Each row is a point on a tangle of strands that fork, close into loops and nearly touch. The rows are in no order.
Points whose rows are less than 101 apart are linked; no others are.
J_187: [-26 -15  38  14   9  -1  16  -5  25  36  32 -18  14   8  24  -6 -42  -7
   4  -5  25 -43   3 -21   7 -17]
J_890: [-16   8  21   0  11   4  14   0 -29  36  20  19  18   3 -44  -7   5  40
 -21 -16  52   4   0  24  49  28]
J_166: [-10  21 -38 -23   5  12  23  45   3 -27 -18  11  -9 -27  26   3 -35 -13
  26 -14   4  20  11   2 -18  16]
J_917: [ -1 -22  -9 -25  13   1 -32 -16 -28 -29   6   9 -19  33   2  -6  39  -3
 -36   4 -11 -11   1  52   6  34]
J_321: [ 30 -11  25 -25  40   8 -13 -11  34 -31   4 -40  19 -38  12  18 -12 -37
  -7   0 -34   2 -37 -30 -18  12]
J_445: [ 35   2 -21  -4 -20  12 -21   9 -23  -2 -20 -19   5  -1   6 -14  -7  -7
 -15  -8 -54  28 -12  31  26  34]
J_795: [ 23 -13  12   9 -15 -10  52  25 -17   7 -27  27  22   9  37 -13 -22  -1
  37 -26 -31  26  -9 -11  22  -1]
J_929: [ -9   5  27  -1   3  -5   6   2   4 -52 -10  -2  14  29  39   2  24   8
 -35  29  26 -20  -6  47  -5   3]
J_973: [-53 -40 -21  -5  15  38  33 -18   8   5 -32 -18 -11  19  20 -23  26 -15
  -2  12 -23  -4  34 -13 -38  12]
J_709: [-37  12  14  25  27  -2  42  41 -45 -11  -3  19   4  -1  18 -17 -16  12
   6 -20  29 -11   3  30  15  28]
J_364: [-17  23  19 -18   0   1 -10  29   8 -25  15 -23  11   2  37   3 -11   4
 -11  15  48 -32   7  37 -12   9]
J_74: [ 28 -26 -13  -1 -28   7 -34 -28  34 -13  -6 -15 -46   8  -3  18 -16 -45
 -16 -19 -38 -24 -10 -22   5 -18]
J_698: [ 13  -5  34 -19  27 -17 -12 -31  25 -48  22  15  26  10  12  16  32   5
 -27   8  35  -3 -21  20 -11 -16]
J_395: [  7  10 -14 -21 -52   4  -5  12  13  30 -21 -26  -7 -21   0 -20 -49 -31
  52  11   3  15  29 -42   5 -27]
J_552: [ 13 -34  28  27  -6  11  29 -16 -18 -40 -23 -10 -14  56  22 -15  31  -6
  -5 -10 -17 -22  -2  35  14  17]
J_730: [  6   8   8  50   2  -1   6 -20  -2  21   4 -18  14   6   2 -21  17  -1
  -5   5  -7 -19  -8 -25   0 -39]
J_306: [ 10 -25   4  32 -31 -12  50 -23   1  27 -18  12 -15  55  -3  -4  19  24
  28 -15 -40  -9   3   5   1  -4]
J_449: [ 60   0  23  -5 -60 -11  -9   8  10 -12 -21  -8  22  36  22   8   4  20
   5  22  -2  -8  23  31  26  -9]
J_498: [ 17  15  -9 -13 -17   2   5   0   7  51 -13 -12  30 -23  11 -15 -24 -31
  32   3 -10  47  -2 -36   0 -43]
J_86: [ 34 -12   0 -15  15  10   3  -2  22 -10  -4  14  35 -28   6  11 -29 -19
   3   9 -26  19 -12 -42  -4   0]
J_630: [ 25 -15  -8  -3   1 -13 -18  -1  -4  -8   7  40  11 -12  30   2 -12 -14
  15  11 -50  -2  -4 -33 -25 -19]
J_467: [  4  43 -16 -45  -6  11  -3  44  27 -30  -6 -16 -16 -39   2  25  -6 -25
  34 -22  40  20  -1  -2  -7  -7]
J_555: [-23   6 -26 -10  16  14 -26  -2  -3  -9   1  -1  -6  10   8  -1  16  12
 -24  10  -8   7   6  24 -22  24]
J_348: [-20  37 -16   4 -14  12   7  21 -12  16 -13   8  27  -6 -29  -8  20  45
  -2  24  40  26  16   4  -4  10]
J_325: [ 32   3  -5  -2  -4  -5 -47 -12 -19  44  11 -17  34 -28 -35  12 -25  21
   4  38 -26  -1  19  -9 -12  -7]
J_155: [-17  21   4 -28  37  11 -15 -21  -1 -13  24 -61 -45 -31 -32  -4  43   2
 -21 -21  23  29 -33  18 -10   5]
J_979: [ 13   7 -20   6 -12  26 -20   2  32 -38   2 -32 -49 -18   0  10 -25 -47
   5 -29 -11 -23  -7 -26  17   7]
J_589: [  7  28  -3  25 -13  -8 -38 -20  10  14   6 -46 -13 -22  -3  -1   2 -30
 -10  19 -11  -3  -8 -27 -24 -48]
J_880: [-43 -29 -12  13  25  37  45   4 -10 -35 -47 -23 -16  28  25 -13   7 -22
  -3 -10 -15 -25  30  15 -16  40]
J_147: [-29 -19  13 -15  54  -2 -32 -47  14  42  29 -23   6 -10 -31  25  13 -13
 -12   7  -5  -4 -24  -8 -47 -29]
J_280: [ 11  25  13  -7 -36 -13  21   4  -6   6 -35  -6  20  14 -37   3  29  26
 -37   3  29   4  -1  45  41   4]
J_721: [ -6 -19  -8   8  32  34  11  -9  18 -28  14   1 -25 -13  -1  -2 -26 -47
   3 -24 -14 -26   2 -38   3  15]
J_494: [  0  30  -6 -11 -19 -10  30  49 -23 -28 -51  56  19  -1 -22  -3  26  12
   1  10   5  38   9  23  24  22]
J_223: [-18   1 -18   4   4  13  44  30 -11  11 -22  11  25 -17  27 -25 -19   2
  16   2 -22  38  12 -11  -6  13]
J_453: [-32  31 -21 -24  14   4 -13  10  12  19  26   5 -33 -24 -30  10  -6   5
  11 -21  34  42   0   1 -26   9]
J_622: [-29  50 -13 -14  29  -6   2  13 -33  14  10 -16 -15 -37 -17  -7  15   2
   3 -12  38  70 -21  14   5   5]
J_339: [ -9  32   5  17  29 -10  42  33 -29 -38 -12   5 -14 -24  13 -11 -16 -23
  -6 -45  54 -16 -16  22  35  20]
J_655: [ 28 -29 -31  24 -20  -6  24 -15  -6  39  -9  17  -3  17 -13  -8 -11  17
   5 -27 -56  22   0   2  10  -7]
J_75: [ 21 -17 -19 -27  20   0  -3 -30 -23 -21 -20   9 -24  11 -25  -1  34  -7
 -47 -32  -9  15 -18  44  30  28]
J_777: [-30 -39  -3  11  50  14  13 -22  11  -5   5   3   7 -33   5 -20 -36 -27
  15   0 -21 -22  -4 -70 -19  16]
J_146: [  0 -20 -40  23 -31 -10   5 -22  -6  62   5  14 -15  -4 -46  -3 -17  18
  12 -10 -30  14  18 -22  -4 -33]
J_296: [ 24 -41  23  29  -3 -28   4 -38  11  27  16  11  15  28   4  13  -3   5
   7  -2 -24 -22 -14 -15   2 -46]
J_628: [ 42   1   3  12 -43  10  -4   0  17 -19 -23  -6  33  23 -16  18  18  37
   0  37  -2 -26  29   0  -3  -3]
J_402: [ 39  22 -12 -22   5  -9 -15   9 -16  23   3 -22  20 -31   4   5  10 -37
  13  -8 -14  49 -29 -10   0 -31]
J_6: [-39 -10 -15 -50   0  -1  20  21  45   4   3  22  16   2  32  13 -40  18
   9  -2  15   4  34  16 -36   9]
J_356: [ 35  43 -20  -3  -1 -30 -33  -4 -30   6  13 -40 -16 -30   2  10  39 -29
 -12  -5  -1  31 -34  14   7 -37]
J_882: [ -7  23  -4  -6 -23  -9 -30   9  -2  -5  16 -13 -49   6   1  14  17 -15
 -24 -23  35 -18 -10  31  28   2]
J_158: [-24  -4 -24  38  -2  30  32  24 -18 -36 -24 -10 -17  12  31 -36 -13   4
   8   5 -28 -23  24  -8   2  34]
J_481: [ 10  18  15   7 -30 -27  40  43 -24   2 -40  55  16  28   8  -1  11   8
  38 -13 -15  35  -1  20  25  10]
J_729: [ 33  17   1 -34 -41 -13 -30  19  11 -28  -9  11   5  19  28  20   1  -6
  -4  20  11  -6  -3  19   1 -16]
J_391: [-21  -1 -16  25  17   4  35  -6 -13 -52 -41  47 -11  26 -19 -13  57  -6
 -35  11  -7  12  -6   7   1  16]
J_122: [  9  21 -23   1 -37  29 -23  -8  41   3  -3  -5 -16  -2 -41  19   1   8
 -23   4  42 -11  18  -4  15 -17]
J_683: [ 36  14 -27  -5 -25  -3 -21 -17  30 -28  -2  19 -18 -12 -30  27  34  -4
 -28  -8  25  -2  -7  -3  19 -29]
J_241: [-27  -1  -8 -29 -35  -9  20  27  21  40   7  35  -5  -1  17  -6 -44  10
  34  -2  22   2  28 -22 -12 -18]
J_267: [ 12   1  -9  24 -15 -18 -14  18 -40 -23  -3  51 -11  31   4   4  26  47
   6  16 -18  -7   9  27   4  27]
J_943: [ -8 -27  14  16   1 -16  -4 -10 -43 -26  -8  32 -19  57 -28   0  56  33
 -26  12  -9 -15  16  62  10  31]
J_411: [-25  11  14 -15   6  -4 -32 -33  43  23  18 -50 -15 -23 -30  13 -10 -12
   0   6   8  21 -17 -19 -51 -35]
J_427: [  2 -21  37  10   5   7  24  -1  17   5   3 -39  21  25  54 -23 -24  -8
   0   6 -10 -31   2   2  -1   2]
J_750: [-33  12  30  -2  19 -27  -5   6  -3  36  36   2  13 -10  33   0 -36 -19
  30  12   5 -15 -11 -35 -27 -36]
J_160: [-55 -18  -5 -20  36  24  20  -7  50   9   9  11  12 -14  -6  12 -23  13
  -1   8  41  -8  36 -22 -28  14]
J_105: [-24  10  21 -30  24 -13 -25   9  19   1  23  -4  -7 -38   6  28 -37 -11
  29  14  -7 -11 -20 -50 -47 -13]
J_50: [-22 -40  -6  -1 -15  -8  64 -10  33   0 -20  18  17  -7  44 -20 -14  10
  33  33 -45 -19  16 -31 -37   2]
J_863: [  7  26  -1   5   0   5 -40 -10  -6  47  22 -32  25 -29 -44   4 -10  12
  -2  23  37  21   9 -12   8 -20]
J_343: [ 13  35  -5 -35 -25   3 -30  45  -8 -15  -2  -6   1 -10  15  11 -10 -23
  34  12  35   6   6   2  21  -7]
J_492: [ 27 -40   7  -1   3 -18 -25 -52  27  18  -1   2   0   4 -19  30 -30 -30
 -17   5 -40 -28 -13 -41 -17 -33]
J_14: [ 20  10  12 -37  27  16 -18  -6  18 -15  21 -68  -6 -42  -5  11   5 -17
  -8 -21  -8  25 -33  14   8  23]
J_382: [-24 -40   2  30 -18  28  46 -22  22  15 -22 -13  -9  46  -6 -14  26   4
   5   2  -4 -31  29 -14 -10  -6]
J_720: [ 56  -5 -10  18 -21  -4 -40   0 -41  17   8 -28  18  -5  -7 -12   4  10
  -4  27 -56  -4   1  12  10  -5]
J_165: [ 22 -27  49  28 -22 -13  49   4  -5 -38 -23  -1   9  58  56   3  -8   3
  16 -14 -17  -8  -6  36  26   9]
J_902: [-17  22 -14  -3  15  12  32  22 -19 -46 -43  23  20 -10  -9  -9  28   0
 -34  11  -7  30  -8  22   1  40]
J_920: [-42   9   3   1   2   9  -2  -4  31  31  10   7  30  -1 -13  -4   3  42
  -3  33  41   8  25  -5 -29 -10]
J_984: [  0  -6   1  11 -31  30 -12   2  38 -20  -7  -2  -1  22  -6   7  -5  20
 -15  18  24 -46  36  -6  12  11]
J_680: [-20  -8  11  20  34 -21 -34  -7 -39   6  41  17  -5  23  29  -7  22   0
  -9  -2 -28 -22 -25  11  -9   1]
J_388: [ 15  -6  30 -20  12 -29 -45 -19  27 -21  33  26  -5  -1   3  34  -3 -10
 -14   9   4 -28 -23  -7 -21 -18]
J_407: [ -6 -30  -5  27  17   7  -9 -22 -12  58  29  22   8  -3 -44  -4 -15  34
  14 -13 -10  -6  16 -28   3  12]
J_972: [ -7 -26   5   8  21  -7   6 -13 -15  33  27  42  -1  20 -24  -1  -2  24
  -3 -36  19  -1  -8   6  26   6]
J_349: [-40  10  21 -17  36   7 -33  -8  24 -19  29 -57 -54 -48 -27  15  17  -1
  13  -5   6  17 -21  -1 -50  -8]
J_740: [-17   7  -9 -22  23  -3 -44   7  11   3  28  -8   8 -28   2  12 -15   8
  -1  29 -10  12   8 -20 -40  30]
J_389: [ 18  -5   4  21  20 -36 -19  11 -43   9  31  56  10  -2  23 -11  11  10
  25  13 -32   0 -15 -19  -5 -24]
J_666: [ -5  -2  10  34  15   2  21  36 -50 -19  -5 -14 -13  12  38 -29 -24   0
  15 -15 -30 -20   3  17  24  38]
J_743: [ 37   4 -33   6  12  -2  -9   6 -55  -8  -9  19   6 -10 -23 -12  14  11
 -26 -11 -29  17 -17  30  29  34]
J_519: [  0  38  25  -4 -12   6  15  25 -35  18 -16  -4  39 -10 -34  -4  13  38
   0  14  53  12  13  22  44  34]
J_886: [ -7  29 -13 -16   4  -1 -40   3  -1 -10  42   7 -46 -24 -45  21   3   1
  -1 -34  46  -3  -7   3  22   8]
J_603: [-30   8 -12  24  49  18   4  -3 -24  19  14 -20 -14 -31  -5 -28  -9  -4
   2 -15  11  42 -16 -14   0  30]
J_533: [ 19   8 -16  18 -15   2  27 -15  31   7 -14  27  -2 -13 -23  13   8 -16
 -15 -35  29  26 -15 -21  40 -41]
J_19: [ 24   6 -51  17 -29  -2 -23   9 -25 -12  -5  50 -14   6 -39   5  19  30
 -13   7  -7  -9  21   0  -2  -9]
J_905: [  6  45  13  -5 -38 -27  -5   7 -13 -16 -18  -8 -23   4  -6   3  38  -1
 -41   4  56 -13 -10  36  53 -14]
J_225: [ -7  12 -11  -1 -62   0   9  10  15  44  -8  -4   6   2  -6 -18 -11  25
  48  28  15   0  35 -31 -17 -24]
J_400: [ 27 -54  30  -1  10  22  15 -22   4  -2 -10 -22  22  42  21 -11   2 -13
 -18 -17 -21  -4  -1  23  24  19]
J_647: [-30 -20  18  16  42  -2 -23 -31 -17  37  34 -10  25  19  -8  -4  29  12
 -18  15   0 -17  -6  12 -24  -6]
J_206: [ -4 -28  54  -8  26  -6 -20 -29  30  -6  37 -10  -3  16  17  24 -32 -30
 -10  -6  22 -52 -18 -21   1 -13]
J_583: [ 11 -29   2   7 -31 -27  55  17  10  -6  -7  38  -3  11  55 -24 -39   8
  53  -2 -32 -20  10 -20 -14 -13]

A piece is all that can be reached along the links. How many separate loops has the piece of each point below (a circle has one, a figure eight two, a Y none), and how many tips (points with one link)?
J_886: loops 0, tips 3
J_683: loops 0, tips 3
J_187: loops 0, tips 4
J_979: loops 1, tips 1

How many points has the smallest loop of links through each point below? Write - if it is on no loop.
J_86: 11
J_105: -
J_622: -
J_223: -

A tip is a point with one link. Name the tips that can be reached along the links from each point below, in the order of the rows.
J_721: J_777
J_917: J_364, J_863, J_165, J_19
J_158: J_339, J_356, J_603
J_343: J_391, J_50, J_533
